Points on a hilly landscape, in no order, each with its height.
From any point a climber takes the steepest step (rise divided by distance) to one of its 4 nearest points. It stops when none of these is higher. Distance is the straight distance between rows; heights are no part of it.
(611): [ 66  74 135 161 121 127 168 127 140]  h=452
(572): [188 150 141 126 123 151  68 142  72]  h=794
(440): [116 125 133 154 138 143 120 134 144]  h=819
(235): [146 154 115 129 145 114 135 118 150]  h=651
(141): [ 64  87 130 159 119 114 178 128 152]  h=464
(901): [106 103 118 158 123 167 101 174 110]  h=649
(392): [146 118 148 137 117 175  76 153  55]  h=558
(805): [109  79 112 157 110 178  92 186  70]  h=540
(123): [ 87 125 129 117 123  71 183  97 175]  h=460
(719): [ 92  68 121 166 121 183  92 168 123]  h=12
(801): [180 143 143 136 125 168  63 148  62]  h=749
(959): [113 121 148 135 130 111 149  99 157]  h=821
(12): [121 143 116 142 136 134 117 144 128]  h=559
(54): [119 108 127 138 116 163  96 168  65]  h=602
(895): [181 183 110  83 152  98 182  97 165]  h=484
(657): [ 88 109 142 135 123  97 169 101 152]  h=599
(613): [163 172 109  70 139 111 127 113 124]  h=491
(829): [ 81  68 135 160 133 173 120 139 134]  h=582
(494): [ 79  88 146 152 127 128 157 117 139]  h=406
(647): [ 60  91 125 163 115 103 184 136 178]  h=442
(766): [170 147 141 112 116 140  78 136  78]  h=760
(408): [120  96 128 142 113 173  90 170  54]  h=594
(579): [104  62 107 170 107 181  83 191  90]  h=211
(91): [124 138 127 145 140 130 125 128 147]  h=742
(492): [202 160 136 111 121 137  79 136  85]  h=747
(873): [177 182 106  84 152 103 170 100 159]  h=501
(574): [190 157 136  99 117 131  84 128  91]  h=706
(813): [170 158 125 105 136  91 169  90 179]  h=669
(939): [175 165 131  89 129  85 190  88 192]  h=562
(287): [144 160 104 112 145 113 131 121 138]  h=521
(183): [ 69 102 133 147 121  99 177 116 158]  h=490
(417): [133 126 136 123 115 152  92 152  68]  h=549
(738): [110 123 120 152 132 151 111 158 121]  h=694
(74): [100  98 137 160 132 164 114 144 139]  h=750
(593): [105  93 112 161 117 173  99 181 101]  h=625
(855): [130 131 144 133 135 109 143  99 162]  h=841
(870): [200 164 123 132 138 162  60 151  58]  h=657
(411): [137 138 134 115 117 139  92 143  72]  h=597
(194): [106 116 138 154 137 150 123 132 145]  h=748
(702): [150 143 138  96 125  82 176  84 185]  h=720
(283): [135 155 107 125 142 119 123 130 130]  h=425
(940): [100 104 149 152 135 138 137 115 147]  h=618
(430): [ 81  77 143 159 132 158 136 125 134]  h=495
(101): [ 68  67 132 164 125 139 161 128 132]  h=440
(363): [159 165 105 108 149 107 148 110 154]  h=530
(603): [104 118 149 129 125  97 161  94 159]  h=721
(120): [133 154 112 111 131 121 113 137 104]  h=494
(701): [154 147 131 111 133  93 162  90 177]  h=751
(391): [ 97 108 150 143 130 114 154 102 149]  h=800
(460): [208 166 123 124 136 154  69 143  64]  h=656
(617): [113 125 119 140 120 149 106 169  90]  h=573
(612): [ 86  98 149 146 129 120 158 110 144]  h=580
(312): [147 128 145 124 115 156  80 147  63]  h=650
(346): [158 167 101  96 150 107 143 108 144]  h=517
(379): [166 163 122  75 123 118 105 122 107]  h=536
(735): [136 140 131 139 142 115 137 110 160]  h=875
(395): [172 184 104  69 152 108 161 101 146]  h=489
(240): [ 60 103 123 155 118  93 186 130 182]  h=453
(238): [ 95  99 145 156 135 152 130 125 140]  h=603
(681): [ 90  54 114 171 115 186  80 178 115]  h=35
(62): [166 160 118 112 145  99 158 100 168]  h=579
(191): [130 140 138  90 122  73 183  79 186]  h=701
(249): [147 145 132 126 137 102 149 100 167]  h=810
(586): [ 69 113 125 143 120  88 183 117 171]  h=468
(225): [138 137 144 109 126  85 169  86 180]  h=758
(673): [171 154 138  95 116 127  88 130  89]  h=697
(8): [153 140 142 115 116 143  83 139  72]  h=703
(157): [179 170 118  95 143  92 178  94 176]  h=725
(655): [130 132 143 123 131  94 155  89 169]  h=809
(201): [ 93  88 136 160 133 169 110 146 135]  h=722
(812): [110 128 139 105 122  77 174  85 177]  h=581
(861): [158 136 147 122 117 152  76 141  66]  h=707
(4): [155 158 113 118 147 107 145 107 157]  h=533
(450): [142 157 116  97 127 119 107 132 102]  h=541
(635): [185 164 133  80 115 122  97 122 102]  h=626
(397): [123 129 140 142 136 122 135 110 157]  h=843
(353): [121 136 119 127 121 140 103 155  85]  h=487
(110): [ 96  66 114 168 114 184  84 181 113]  h=52
(547): [109  92 113 156 112 170  96 183  77]  h=600
(637): [ 53 104 126 161 122  95 188 124 209]  h=395
(259): [108 105 116 151 116 164 101 179  86]  h=627
(750): [144 161 109  95 137 116 114 123 112]  h=516
(477): [107 124 144 116 123  83 169  87 167]  h=585
(755): [118 143 115 130 127 137 108 154 101]  h=485
(351): [166 180 108  66 144 112 143 108 135]  h=502
(284): [151 156 125  89 121 121  99 129  96]  h=598

Where does a climber stop that starts at each point below?
(579) => (440)
(191) => (735)
(120) => (572)
(812) => (735)
(613) => (572)
(829) => (74)
(574) => (572)
(612) => (735)
(750) => (572)
(287) => (735)

Call two points neighbours if one is among the 4 nearest of the other. Go from one point of each pair to the other, from neighbour to neighbour, staying as high as possible. Name the lowest point that can't be avoided.
(735), (74) => (91)
(440), (157) => (813)
(440), (74) => (194)
